A landscape with many valleys, sampled at points; each row gives a point and its height.
From any point a ball rolls to the lowest of the 2 points nearest to it. It stops when none of these is lower. Distance is the straight distance between rows; heights are no part of it.
<157>: [-1.14 -1.39  1.46 -0.76  0.92  1.49  2.36 -2.07  0.49  0.82  1.52 -0.62
  0.97 -1.63  0.64  2.27  5.86 -2.98 -1.18  5.60  0.35 -2.13 -0.40  1.20
  0.63  1.87  0.26]  h=474
<706>: [ 2.92 -1.10  0.94  2.13 -0.92  1.45 -0.57 -0.63 -0.55 -5.30 -1.45  3.82
  0.51 -0.39  1.32 -3.23 -4.39  4.15 -0.49  2.01 -4.88  1.36  2.00 -0.14
 -3.46 -1.75  0.42]  h=425
<1011>: [-1.34 -2.88  1.99 -0.11 -1.00 -2.74  2.79  2.30  0.22  1.56  3.83 -2.21
  1.10 -0.87  1.81 -0.34  2.76  1.58  0.17 -0.69 -0.12 -2.06 -0.56  0.12
  1.71  2.76 -0.98]  h=395
<85>: [ 2.22 -0.94 -2.96  3.35  0.33 -1.38 -5.27 -1.30  3.14  0.01 -2.69  2.77
 -0.53  0.19  2.41 -1.01 -2.12 -1.01 -2.10 -1.12 -1.73  2.07 -0.87  0.00
 -0.69 -1.47 -0.50]  h=415
<637>: [ 0.32 -5.79 -0.69 -3.91  1.95  1.81  6.72 -2.19  1.27  0.64 -2.48  0.38
 -2.18 -2.35  1.39 -1.07  1.23 -1.41 -5.69  2.04 -4.79  0.30 -3.67 -2.79
 -0.06 -0.90  0.07]  h=774
<350>: [-2.61 -2.46  0.21 -7.66  1.82  1.38  0.66 -1.55 -1.84  3.48 -3.33 -0.12
  0.78 -4.10  4.26  1.55  3.82 -3.83 -1.98  2.65  1.86 -2.75 -2.06  1.47
  3.63  0.03 -1.00]  h=697
<76>: [-0.90 -5.11 -0.27  1.11  0.90 -0.46  4.28 -2.35  3.19 -0.11  1.73  1.13
 -2.32 -0.37 -0.56 -0.14  0.69 -0.40 -5.15  3.42 -4.11 -0.29  0.06 -2.29
 -1.16 -2.02 -0.93]  h=810
<269>: [ 0.65 -3.35  1.57  1.40 -0.85  0.87 -0.38 -1.25  0.83 -4.33 -3.26 -0.12
 -1.38 -1.35  1.51 -0.93 -4.29  2.11 -0.22  2.82 -2.03  1.80  0.26  3.20
 -0.61  0.35 -2.12]  h=476
<410>: [-1.22 -1.83  5.18  3.61 -0.39  2.82 -1.27  4.51 -0.27 -0.92  3.59 -1.11
 -3.89  5.11 -0.47 -0.26 -0.10  2.14  0.74  1.52 -0.49  5.35 -2.24  1.44
 -2.33  0.59 -0.01]  h=502
<535>: [-1.00 -2.74  1.96  2.61  0.94  0.57 -0.03  3.72  2.58  0.25 -0.10 -2.01
 -5.68  3.66 -2.83  1.37  0.67 -2.37 -0.56  1.42  0.52  5.64 -4.17 -0.13
 -2.30 -0.83 -1.64]  h=454
<126>: [ 3.18  1.53 -0.11  2.89 -1.08  0.98 -1.95  0.32  0.01 -3.60  0.58  4.07
  2.29  0.21  0.21 -2.24 -4.04  2.58  2.18 -2.13 -2.15 -0.41  1.74 -2.78
 -3.22 -0.24  1.25]  h=349
<16>: [-0.21  4.57 -1.58 -2.15  1.62 -1.74 -1.13 -0.90 -1.38  2.27 -3.57 -1.54
  1.62 -1.98 -2.43  0.79 -1.61 -0.90  1.51 -1.74  3.00 -3.49  1.72 -1.74
  5.20  1.31  1.70]  h=608
<464>: [ 0.79  4.13  0.77  0.93 -0.24  0.85 -5.34 -0.57 -1.97 -3.42  0.75  1.72
  3.25 -0.94  1.50 -0.77  3.24  1.76 -0.38  1.42  1.57 -0.66 -0.17  2.18
  0.11 -2.11  1.77]  h=287
<715>: [-0.43 -1.99 -0.86 -2.60  0.96  1.59  0.63 -1.75  3.11 -1.66 -4.82 -3.53
 -0.79 -5.05 -1.45  3.17  2.27 -1.79 -2.40  5.91  0.95 -0.75 -2.30 -0.02
 -3.07  0.61 -0.88]  h=784
<73>: [ 1.71 -1.21  0.39 -0.34  1.27  0.95 -2.41  0.77 -0.25  0.80 -1.35  0.76
  1.66  0.36  4.15  1.15  1.45  0.09  0.47  2.01 -0.69  0.05 -0.91  2.10
 -0.45  3.48 -0.96]  h=792
<565>: [-1.14 -4.25 -0.45 -0.92  0.11 -1.97  1.31  0.63  2.19 -0.06  3.80  0.18
 -1.62  0.54 -3.27  0.66  0.97 -2.91 -2.95  2.76 -2.72  0.20  0.61 -0.03
  1.75  0.93 -0.89]  h=828
<1044>: [ 2.48  0.69 -1.54  1.04  3.42  1.15 -2.45 -1.50  3.41  0.84 -3.81  3.38
 -3.11 -0.46  3.19  2.44  0.79 -2.18 -2.78  1.74 -3.82  1.43 -0.92 -0.95
 -0.21 -1.26 -3.71]  h=504
<762>: [ 5.05 -0.18 -2.41 -5.19  0.41  1.11  5.36 -3.26 -0.81 -2.44 -3.33  1.45
  0.50 -4.74 -0.63  0.24  0.09 -1.53 -0.12  0.43 -2.90  1.07 -0.46 -2.41
 -2.63 -1.41 -0.14]  h=730
<400>: [-0.54 -0.50  2.35 -1.35  2.28  3.10  3.57  0.49 -2.28 -1.30 -0.16  2.44
 -0.58  2.18 -0.30  0.72 -1.02  0.30  1.79  1.17 -0.21 -0.60 -1.24 -1.85
 -4.75  1.21 -1.12]  h=563
<1022>: [ 0.35  3.14  0.83 -1.31  0.35 -0.78 -3.05 -0.87 -0.29 -0.08  1.25  1.17
  2.59 -2.40  5.22  0.32  5.02 -0.09 -2.63  2.90  1.15 -0.12  0.09  2.23
  1.28 -4.51  0.43]  h=358
<961>: [ 1.99  1.53  2.77  0.76 -0.56  1.92  1.91  3.49 -0.81  3.19 -0.80  1.00
 -2.15  3.18  3.90 -1.48  0.52 -0.16  1.53 -3.29 -3.53  2.27 -1.26  2.29
  1.91  1.05  1.72]  h=718
<635>: [-4.25  3.01  2.44  3.08 -0.44 -0.70 -1.30 -0.14 -0.76  0.72  1.56  0.11
 -1.93  1.44  1.53 -1.43 -3.16 -0.01 -0.09 -1.63 -0.73 -3.72  4.09  2.69
  4.46 -1.64  1.41]  h=148
<755>: [-0.75 -2.27  0.18  0.66 -0.65  0.28 -0.33 -1.23 -0.30 -0.31  1.72 -0.61
  2.14  1.45  1.75 -0.26  2.34  2.44 -0.41  2.18  2.99  2.04 -1.53  0.72
 -4.00  0.18 -0.28]  h=770
<702>: [-0.09  3.42  2.15  3.35 -0.39 -0.20 -3.15  0.31  0.26  1.28 -0.23 -0.11
 -1.84 -0.34 -2.78 -1.43 -1.84  1.39 -1.46 -1.57 -2.96 -1.85  3.36  2.03
  5.04  0.85  0.86]  h=36
<756>: [ 1.02  2.37  0.40 -3.49  1.19  0.96 -1.46 -1.26 -1.18 -2.99  1.07  5.66
  2.35  1.31 -0.35  2.15 -4.51 -5.00  4.94 -0.94 -0.15 -1.30  1.67  0.56
  2.06 -1.60  0.14]  h=840
<131>: [-2.41  1.70  0.12  3.34 -1.05 -2.04 -3.18 -0.84  1.42 -0.42  2.88 -0.17
  0.64  1.98  1.84  0.04 -1.29 -0.84 -0.43 -1.70  1.14 -1.06  1.83  1.23
  0.99 -4.03  0.15]  h=247
<692>: [ 1.15  0.94 -1.16  0.13  2.09 -1.08  0.11  0.08  3.77 -0.87 -1.96  1.40
 -3.76 -0.33 -0.47  3.65 -2.44 -2.06  0.68  0.00 -3.08  1.49  0.79 -0.27
 -0.49 -1.66 -4.53]  h=572
<682>: [-0.15  3.37 -0.26 -2.89 -0.84 -1.42  0.64  0.31 -2.87  1.30  3.02  0.58
  1.91  2.55  0.90  1.62  0.13  0.63  4.38 -0.94  1.67  0.11  2.93  1.60
  0.74 -0.65  2.01]  h=601
<419>: [ 1.10  0.19  2.06  1.66  1.60  2.70 -1.52  3.22 -2.49  0.13 -0.17  1.27
  0.23  4.03 -1.14 -3.13 -0.09 -0.99 -0.30 -2.79  2.95  0.17 -5.31 -3.34
 -2.61 -0.26  1.40]  h=630
<431>: [-1.58 -1.44 -0.17  3.21 -1.47 -1.02  3.29 -1.36  1.02  1.08 -1.83 -0.91
 -2.82  3.05  2.18 -2.79 -0.51  0.78 -3.04 -0.32 -0.61  1.87 -0.01  1.90
  0.45 -2.56  0.26]  h=550
<77>: [ 0.71  5.12 -0.49  3.00  0.26 -0.61 -7.66 -0.40  2.21 -2.42 -0.05  1.46
  0.14 -0.36 -0.17  0.86  2.21  2.31 -0.31  1.63 -0.81 -0.06  3.59  2.58
  0.80 -0.48  0.23]  h=221
<941>: [ 0.95  0.09 -1.72 -2.35  0.06 -1.63  6.15  0.20  1.24  0.09  3.13  1.41
  0.82 -1.07  0.55  3.44  0.01 -5.49  4.56 -2.02 -0.33 -2.02 -1.60 -3.30
  0.19 -0.62 -0.90]  h=667
<607>: [-0.01 -1.34 -1.49  0.43 -0.91 -1.50  1.62 -0.92 -1.32 -0.19  0.60 -2.07
  0.68 -0.93 -4.71 -1.08 -2.92  4.29 -0.62 -1.17  0.35 -0.17  2.10 -1.59
 -2.05  2.99 -0.23]  h=685
<824>: [-2.12  1.88 -0.84 -0.38  1.59  0.11 -1.57  0.98  1.21  2.09 -3.74 -1.52
 -3.64 -0.14 -1.17  2.14  2.71 -3.45 -1.03 -1.38  2.14  0.08 -1.43  0.76
  1.62 -0.82 -2.57]  h=324
<693>: [-1.14 -4.75  0.40 -6.73  1.93  2.49  3.74 -1.03 -0.12  2.43 -2.13  0.72
 -1.16 -3.39  1.93  0.25  2.99 -1.00 -3.43  4.46 -0.49 -1.92 -3.31 -0.20
 -1.23  0.01 -1.04]  h=732
<564>: [-1.78 -2.98 -0.36 -0.81 -0.03 -0.56  3.82 -0.60  0.17  4.09 -1.76 -0.62
 -1.66  0.30  2.88 -2.60  3.06 -1.70 -4.56  0.07  1.43  0.02 -3.52  1.27
  1.31 -2.10  0.77]  h=516
<869>: [ 0.92  5.32 -1.61 -1.92 -0.07 -2.43 -1.62 -0.96 -0.85  0.03 -2.84 -3.08
  0.02 -5.01 -4.83  0.32  0.21  1.66 -0.15 -1.72  1.29 -0.02  1.88 -0.14
  2.84  0.21  1.19]  h=581
<834>: [ 0.87 -3.78  1.05 -1.95  1.05  1.28  2.34  2.59  0.68  1.56 -2.24 -2.30
  0.85 -2.97 -1.00  1.95  3.92 -2.71  1.20  1.33  2.02 -1.02 -6.16 -2.81
 -1.24  5.39 -1.01]  h=540
<551>: [-3.92  1.10 -0.66 -1.45  2.26  0.29 -7.70  0.42 -2.41  2.30 -1.80 -1.15
 -0.58  0.63 -0.51 -0.75 -0.09  2.19 -2.37 -1.25  3.68 -1.00 -0.50  0.92
  1.40  0.59 -0.61]  h=602
<555>: [-1.92 -0.19  2.14 -3.89  1.65  1.69 -1.44  2.05 -3.49  4.17 -4.12 -1.74
  0.42 -1.90  2.34  0.57  4.19 -0.64 -0.77  1.16  2.49 -1.79 -2.18  1.50
  4.43  4.17 -0.48]  h=666
<713>: [-1.50  1.21 -2.85  2.13 -1.77  0.66  0.99 -3.29  1.24 -3.59 -1.26 -2.39
 -2.87  1.35 -3.90  1.53 -1.65 -0.16  2.52  0.63  2.65  3.06  2.06  3.03
 -2.35 -1.49 -0.59]  h=451
<724>: [ 1.81  2.52  4.69  3.83  0.11  2.65  0.26  3.95 -1.44  2.35 -1.71  1.33
  1.40  2.78  2.50 -2.36  0.60  1.92  0.90 -2.73 -0.38  0.44 -3.07 -1.41
 -2.18  0.44  2.47]  h=675
<53>: [ 1.23  3.34  0.90 -2.59 -1.11 -1.86  3.63 -0.44 -2.06  0.04  2.18  2.04
  2.42  0.09  2.39 -0.46  0.09 -1.13  2.63 -1.37 -1.95  0.66  1.47  0.77
  1.93 -4.41  0.73]  h=538
<1095>: [-0.73 -1.20  1.08 -4.19 -1.29 -1.34  4.81 -0.71 -1.21 -1.82  0.46 -3.16
  0.54 -3.38 -4.63  0.26 -1.37 -3.18  1.09  0.24 -0.70 -2.07 -0.06 -0.31
  3.63  0.75  0.57]  h=525
<428>: [-1.55 -4.32 -1.20 -2.98 -2.04 -2.52  2.51 -0.83 -2.93  0.27  1.94 -1.59
  2.27 -0.78 -2.43 -2.10 -2.39 -0.76 -0.81 -0.26  1.70 -1.10 -0.27  1.38
  3.08 -0.19  0.86]  h=485
<646>: [ 0.09 -2.23  1.19  2.76 -1.84  1.20 -3.05 -1.55  0.24 -3.84 -1.62 -1.22
 -0.77  0.80  0.45  0.00 -5.19  0.20  2.80 -0.28  2.31  0.73  0.00  2.04
 -1.52  3.09 -1.35]  h=507
<974>: [ 1.00 -1.95  0.71  1.58 -1.29  3.35 -2.52  4.21 -3.31 -0.20  1.58 -1.81
  1.46  5.42  0.57 -3.96 -0.66  3.83  1.84 -4.96  3.85  1.67 -3.61 -1.31
 -3.79  1.84  2.09]  h=575
<718>: [ 0.23  2.00  1.57 -0.67  2.26  2.13  4.55  0.66 -1.10  1.51 -0.87  0.81
  0.57  1.01  2.99  3.62  1.73 -2.10  5.06  0.07  1.15 -2.23 -1.32 -0.54
 -1.10  3.38 -1.50]  h=615
<733>: [ 3.04  0.00 -1.61 -2.46  0.44 -0.12  5.26 -0.24  2.65 -0.82  0.57  2.01
 -3.94 -0.36 -1.25  1.73 -1.27 -0.59  1.06 -0.49 -5.96  4.92  1.87 -0.04
 -1.69 -1.13 -2.89]  h=614
<856>: [-1.75  0.54 -2.57  1.10 -2.97 -1.82  1.46 -3.01 -1.68 -1.16  1.87  0.13
  0.90  2.61 -0.79 -3.07 -2.53  2.33  0.22 -0.41  0.26  0.76  5.63  3.23
  1.79 -2.17  3.45]  h=372
<573>: [ 1.84 -1.91 -3.95 -3.55  2.07  0.04  2.36 -2.28  1.99 -1.01 -2.72  0.55
  0.12 -3.21 -0.78  2.42 -0.32 -2.84 -0.92  2.35 -0.81 -0.65 -1.94 -3.05
 -3.21 -0.08 -1.65]  h=764
<24>: [-2.22  1.72 -1.18 -0.99  1.93  2.18 -6.34 -1.09 -2.19 -2.47 -3.61  0.82
 -1.21  1.22  0.87 -0.93 -2.75 -0.41 -0.50  0.79  4.83 -2.05  0.10  2.68
 -1.02 -0.90  0.51]  h=570
<14>: [ 4.94  2.04  1.02  0.18  0.27  1.02  1.52 -0.81 -0.01 -0.74 -4.40 -0.40
  1.30 -1.75  3.56 -0.45  0.32 -1.21  1.09 -0.28  0.02  1.87 -1.98  2.30
  1.24  1.10  0.27]  h=782
<810>: [ 0.74  1.63  3.32 -0.40  1.59  2.87  0.59  1.06 -0.27 -2.71  1.23  0.40
 -1.95  0.27 -3.04  2.33  0.81  0.27  2.14  2.30 -0.66  1.83  1.17 -0.26
 -2.50  0.77 -1.21]  h=517
<115>: [ 0.19 -5.38 -2.79 -4.57  0.54 -0.60 -3.09  3.02  0.26  2.15  1.28 -0.80
 -0.64  0.57 -4.53  2.51  3.50 -1.40  0.34  0.74  2.35  1.87 -3.26  0.26
  0.04  6.55 -0.24]  h=610
<79>: [ 2.38  3.00 -3.37 -4.29 -0.56 -0.26  0.80 -1.93 -3.82  0.22  2.12  1.19
  2.82  1.40 -4.25  1.06  3.04  0.35  2.33  1.09  0.60  1.55  2.31  1.15
  0.50  1.89  2.82]  h=642
<812>: [ 0.94  3.75 -0.79 -3.88  1.96  1.15  2.68 -2.94  0.80 -1.36 -2.36 -0.67
  1.52 -4.62 -1.05  2.93  2.63 -5.18  1.24  2.14  1.24 -3.99 -0.08 -2.35
  2.35 -2.05  0.09]  h=807
<570>: [-2.62 -4.85 -0.81  0.28 -3.54 -4.06  1.97  0.46 -1.34  1.47  4.29 -2.86
  1.45  1.82  0.01 -2.05 -1.82  1.07  0.98 -2.18  0.91 -0.11  2.29  2.01
  2.85  2.34  1.15]  h=446
<571>: [ 2.54 -0.26 -1.76 -3.89  0.11 -2.65  8.01  1.78  0.39  1.39  1.71  0.35
 -0.97 -1.32  1.14  0.62  0.81  1.31  1.60 -1.32 -4.09  2.18  0.88 -2.37
 -0.84 -0.87 -1.40]  h=526
<1086>: [ 0.29  1.13  0.70 -2.78  0.38 -0.25  1.36 -1.16 -1.69 -0.71 -2.94 -3.15
 -1.51 -3.69 -4.62 -0.71 -0.87  0.37 -1.17  0.84 -0.54 -0.06  2.04  2.55
  4.15  1.80  0.69]  h=555
<457>: [ 0.33 -1.26 -0.53  0.71 -0.41 -0.15  1.80 -0.08  0.09 -0.19 -0.82  1.59
 -5.17  3.28 -1.60 -2.73 -3.29  1.30 -3.00 -0.19 -4.03  4.76  2.33  2.19
 -1.57 -2.74 -0.02]  h=487
<310>: [-2.72  2.72 -4.10  2.88 -2.54 -1.88  1.30 -3.54  0.45 -2.94  0.01 -1.35
 -1.05  1.13 -0.29 -0.24 -3.58  1.65  3.36 -1.07  3.74  0.80  4.99  2.02
  0.30 -2.94  1.52]  h=416
<676>: [ 0.29  3.40 -0.11  6.06 -0.47 -0.48 -7.34  0.62  2.61 -0.34 -0.17  1.88
  0.52 -0.08  0.99 -1.57 -0.45  2.75 -1.45 -0.94 -3.97 -3.28  3.85  0.62
  1.99  1.04  2.47]  h=149
<647>: [-2.16  1.87  0.11 -1.54  0.92  1.95  0.37 -3.26  1.89 -3.89 -3.20 -2.47
 -0.12 -6.00 -1.57  2.93  1.05 -2.43 -0.25  4.35  0.91 -3.51  0.55  0.20
  0.13 -1.91 -0.03]  h=794
<507>: [-1.46 -0.81 -4.19 -3.38  0.79 -2.34  0.36 -2.25  1.37  4.76 -2.88 -1.04
 -1.51 -1.35  0.43  0.21  1.29 -3.75 -3.23 -2.31  2.80 -1.01 -1.31  0.46
  2.75 -1.80 -0.79]  h=424
<638>: [ 0.88 -2.25 -2.71  1.52 -3.78 -1.98 -3.41  1.67 -1.78  1.08  5.19 -0.87
  4.59  1.87  0.54 -2.77  2.05  2.57 -0.04 -4.07  1.62  1.64 -1.80 -2.19
 -1.68 -1.54  1.50]  h=422
<364>: [ 2.24  1.11  2.27  0.39 -1.29 -0.51 -1.07  0.98 -0.14 -0.77  7.23  3.95
  4.06  0.90 -1.19  0.20 -0.40 -0.22  2.49 -0.50 -3.38 -2.33  3.92 -0.71
  1.79 -0.12  2.32]  h=450
<861>: [ 0.74 -0.96  0.75  2.62 -2.67 -0.76  1.29  1.74 -1.49 -0.79  4.30  2.01
  3.19  0.58  1.14 -2.06 -2.11  3.04  3.56 -3.55 -1.51  0.55  2.41 -3.20
 -4.55 -2.58 -1.49]  h=190
<1032>: [ 1.89 -0.65 -1.96 -1.53 -1.42 -3.62  4.30  2.45 -1.39  1.00  4.06  0.76
  2.25  0.38 -0.89 -0.55  0.91  1.71  3.36 -3.14 -1.38  2.89  1.52 -3.49
 -3.02 -2.55 -1.67]  h=392
<417>: [ 1.42  1.77  1.12  0.32 -1.76 -1.86  0.53 -1.22  0.46  1.19  2.56  1.56
  1.89  0.91  7.23 -0.72  3.69  0.17 -0.81  0.34 -2.87  1.01  0.20  2.43
  0.25 -3.79  0.94]  h=441
<22>: [-2.10  2.81  0.90  5.04  0.99  0.92 -2.86 -0.41  1.07 -1.88  0.60 -1.69
 -0.09  0.25 -0.69  0.21 -0.86  4.92 -1.01 -0.89  2.90 -1.72  0.22 -2.76
 -3.47  0.09 -0.72]  h=740
<959>: [ 1.00  0.35 -1.26 -0.31  1.24 -0.97 -4.51 -0.79 -1.17 -0.43 -0.07  1.30
  2.11 -0.80 -4.86 -1.04 -1.16  3.06 -2.56  1.07 -0.22 -1.15  0.43 -3.05
 -2.55  1.59  0.32]  h=656
<969>: [ 0.28  0.84 -0.23  0.36 -0.19  2.47  3.13 -2.85  1.87 -5.26 -1.58 -0.29
 -2.82 -1.18 -4.93  3.38 -2.18 -2.34  2.75  3.66 -0.87  1.76  2.11  2.28
 -1.74  0.10 -1.55]  h=479
<272>: [ 0.75  0.57 -2.43 -0.23 -2.44 -2.41  1.07 -0.72 -0.46  2.31  1.01  0.96
  0.71  3.73  0.80 -1.07 -1.24  3.57 -1.91 -2.03 -4.37  0.75  4.83  2.60
  0.00  0.70  2.98]  h=293
<984>: [-3.67 -0.09 -0.28 -0.49  1.33 -0.86 -3.50 -0.04 -0.87  0.31 -1.64 -1.82
 -0.01 -1.76 -4.99 -2.67 -0.24  2.83 -4.76  0.06  3.21 -1.70 -0.50 -0.50
  0.11 -0.49  0.84]  h=629
<118>: [ 0.04 -4.16 -3.66 -4.92 -0.47 -3.20  7.26  0.53  0.15  1.72  2.71  1.49
  0.39 -1.17  2.80  0.51  0.94 -1.99  1.03 -1.08  0.10 -0.84 -1.93 -3.69
 -2.24 -0.68 -1.11]  h=620
<59>: [-1.03  2.65  3.19  3.17  1.54  2.02 -4.60  1.33 -0.21  1.08 -3.14 -0.63
 -1.85 -1.09 -5.18 -1.72  0.60 -1.32 -3.74  0.11 -1.03 -0.14 -0.61  0.68
  4.97 -0.35  0.35]  h=152
<127>: [-1.24  5.49  1.32 -1.09  2.68  2.69 -1.88  0.79 -2.89  2.98 -4.03 -1.59
  0.31 -0.08 -1.08  1.07  1.88 -0.49  1.30  0.59  1.50 -3.05  0.00  0.46
  4.33  3.43 -0.13]  h=638
<946>: [ 1.70 -6.05 -2.81  0.89 -2.94  1.18 -3.16  4.03 -1.76 -0.32  3.97 -0.58
  2.74  4.20 -1.01 -3.91  0.16  1.81  2.52 -4.01  2.04  4.49 -3.32 -3.40
 -4.63  0.26  0.69]  h=508
<347>: [-1.32  4.68  1.67  5.17 -0.85 -1.46  2.75 -1.14  2.35 -2.30  0.60  0.10
 -0.47 -2.06  0.39  0.07 -0.96  3.35 -0.56 -0.21 -0.25 -2.59  3.44 -1.17
 -2.13 -2.59  0.09]  h=722
<546>: [ 0.15  2.29  0.33  2.39 -2.45 -1.83  2.40 -1.71  0.11 -2.88 -1.24 -1.81
  0.37 -3.02 -1.66 -1.16 -3.07  5.44  0.26  0.32 -1.59 -1.06  3.79  0.42
 -0.25  0.32 -0.47]  h=706
<1059>: [-2.50 -1.16  2.89 -2.81 -0.23 -1.58  2.04  0.92 -0.10 -1.37  3.80 -2.05
  0.14 -1.76  1.80  3.12  2.66 -0.18  0.52  3.76  0.45 -0.16  0.88  2.55
  0.97  1.50 -1.76]  h=440
<830>: [ 1.51 -4.72 -0.40 -1.64  1.66 -0.22 -1.42  4.15  1.84  3.37  0.08 -0.96
 -0.46 -2.29 -4.00  0.84  5.13 -2.83 -2.17  1.30  0.93  0.49 -6.27 -3.99
 -0.21  3.65 -0.16]  h=576
<140>: [ 4.87  1.62 -4.51 -5.84 -0.30 -0.70  2.40 -2.69 -2.91 -1.81 -0.55  2.79
  4.10 -1.67 -1.63  0.24  0.08 -0.82  1.82  0.10 -1.27  1.23  1.64 -1.03
  1.17  0.12  1.23]  h=682
<128>: [-1.52 -0.16 -0.16  1.31 -3.01 -0.50 -5.31  3.49 -1.01 -0.37  2.25 -2.20
 -1.80  3.44 -0.88 -1.47 -2.90  1.92  1.55 -4.77  1.16  5.76  1.01  2.34
  0.26 -1.30 -0.88]  h=577
<404>: [-1.14 -4.57  0.55  4.08  0.41 -0.31 -2.88  3.33  3.39  3.59  0.31 -1.00
 -1.47  1.76  3.67  0.00 -0.92  2.32 -1.70 -0.97  1.33 -0.37 -3.84 -2.87
 -2.38  3.20 -2.38]  h=330
<72>: [-0.34  1.84 -0.63  2.13  0.44  2.36 -5.56 -0.61  0.08 -2.10 -2.78  0.46
  0.05  1.65  1.13  0.37 -5.99 -1.49  4.04 -2.40  3.72 -1.35  0.90  0.38
  0.15  0.82 -0.11]  h=536
<1030>: [-2.62  0.23 -2.48  3.57 -3.20 -1.26 -4.76  0.07  0.58 -0.49  6.48 -0.48
  2.53  3.35  0.20 -2.09 -1.20  2.39 -0.37 -4.55  2.95 -0.80  1.39 -1.86
 -1.18 -3.62  2.42]  h=337
<769>: [-2.97 -0.69  0.70  4.02 -0.13  0.73  0.22 -2.32  0.22 -0.50 -1.53 -2.34
  0.17 -1.03  0.34 -0.57  2.46  4.17 -3.66  3.54  4.32 -0.47 -1.61 -1.89
 -3.65 -0.71 -0.28]  h=755
<936>: [-1.32  1.82  3.61  3.43 -2.10  1.32 -2.38  3.30 -0.27 -0.48  3.92  0.55
 -2.92  3.92 -1.53  0.01 -2.27  2.26  1.17 -2.13 -0.49  4.03  2.36  2.68
 -0.70 -1.85  0.77]  h=541
<324>: [ 1.93  0.58 -1.59  3.44  0.71 -0.09 -3.13 -0.78  2.24  2.78 -6.62  0.23
 -0.35 -2.10  1.19 -3.14 -1.05  1.84 -3.54 -1.40 -0.06 -0.91 -2.09 -1.75
 -0.13  0.04 -0.79]  h=326
<366>: [ 1.41 -1.70 -1.85  3.07 -0.10 -0.40  0.07 -0.16  1.06  3.50 -1.61 -1.23
  1.44  0.28  0.43 -1.43 -0.09  0.59 -2.70 -2.61  1.99 -1.34 -3.71 -3.08
 -0.55  2.07 -0.43]  h=200
<910>: [-2.47 -2.56  1.95  2.28  2.08  0.65 -1.23  2.52  3.19  1.30 -0.54 -1.99
 -4.82  2.37  2.03  3.39  0.75  0.24  0.31  1.36  1.16  2.42 -2.60 -0.65
 -2.85  2.21 -3.50]  h=403
<420>: [ 0.66  0.08 -0.03 -1.71  0.85  0.78  0.96  0.27 -0.74  2.03 -0.82  2.85
 -3.30  3.95  1.86 -1.28 -1.36  3.68 -2.50  0.71 -5.16  1.25  2.45  2.33
 -1.20  1.04  1.26]  h=399
<287>: [ 0.46 -3.22  1.66 -0.71  1.10  2.06  2.83  1.08  1.70 -0.88  1.74 -0.78
  0.70 -0.24 -1.16  3.43  3.73 -5.08  1.47  2.36  1.48  0.78 -4.14 -0.82
 -1.26  2.30 -0.49]  h=509
<292>: [ 0.97  1.49 -0.48 -3.27  2.85  2.12  2.07 -4.31 -0.87 -3.33 -0.45  2.32
  1.93 -1.25 -1.58  2.53 -2.81 -5.83  3.05  2.53  0.65 -3.67  0.84 -1.28
  1.79 -1.16  1.20]  h=822
<739>: [ 2.48  1.47  2.38  0.43  0.46  1.63  2.74  2.33 -1.44  1.34 -2.06  0.32
 -1.31  0.67  1.90 -1.12 -1.80 -4.71  3.43 -3.30  0.64  0.39 -2.33  1.90
  4.10  1.76  1.05]  h=753
<38>: [-0.70  0.66  2.52  2.30  1.26  0.54 -4.73  1.86  1.98  0.59 -1.83 -0.72
 -2.34 -0.68 -1.79  0.55  2.82 -3.54 -2.72  1.08  0.95  2.42 -2.79  2.26
  3.31 -1.68 -1.65]  h=238
<603>: [-1.16  2.06  2.45  2.63  0.86  0.09 -3.84  0.42  1.28  0.44  4.63  2.06
  3.14  0.81  2.83  1.77  0.66 -1.32  1.05  1.21 -2.15 -5.55  2.94 -0.17
  2.78  1.66  1.02]  h=394
<704>: [-1.02 -0.11 -0.52  0.99 -2.47 -4.07  3.69 -1.21 -1.13  2.69  3.28 -0.52
  3.25  1.33  4.71 -0.51 -1.43  1.11  1.32 -2.19 -0.41 -4.64  3.36 -1.78
  1.56 -1.23  1.31]  h=414
<522>: [-1.14  0.30  2.59  3.09 -2.28 -1.46 -0.28 -0.13 -0.05  1.61  4.12 -1.72
  4.50 -0.49  4.53 -0.62  1.02  2.00  1.34 -1.27 -0.58 -3.13  0.27 -0.40
  1.84  1.37  1.71]  h=339

Where does a ball stop that starts at each point below?
<637>: <522>
<292>: <702>
<400>: <272>
<830>: <522>
<755>: <861>
<551>: <861>
<115>: <522>
<756>: <702>
<14>: <702>

Call two points neighbours if one is among the 2 nearest of the other. Go from one point of each pair to the other, from neighbour to neighbour, staying as low as possible. Name the highest point that can't be avoided.
<861> and <272>: <733>
<366> and <702>: <128>
<702> and <272>: <431>
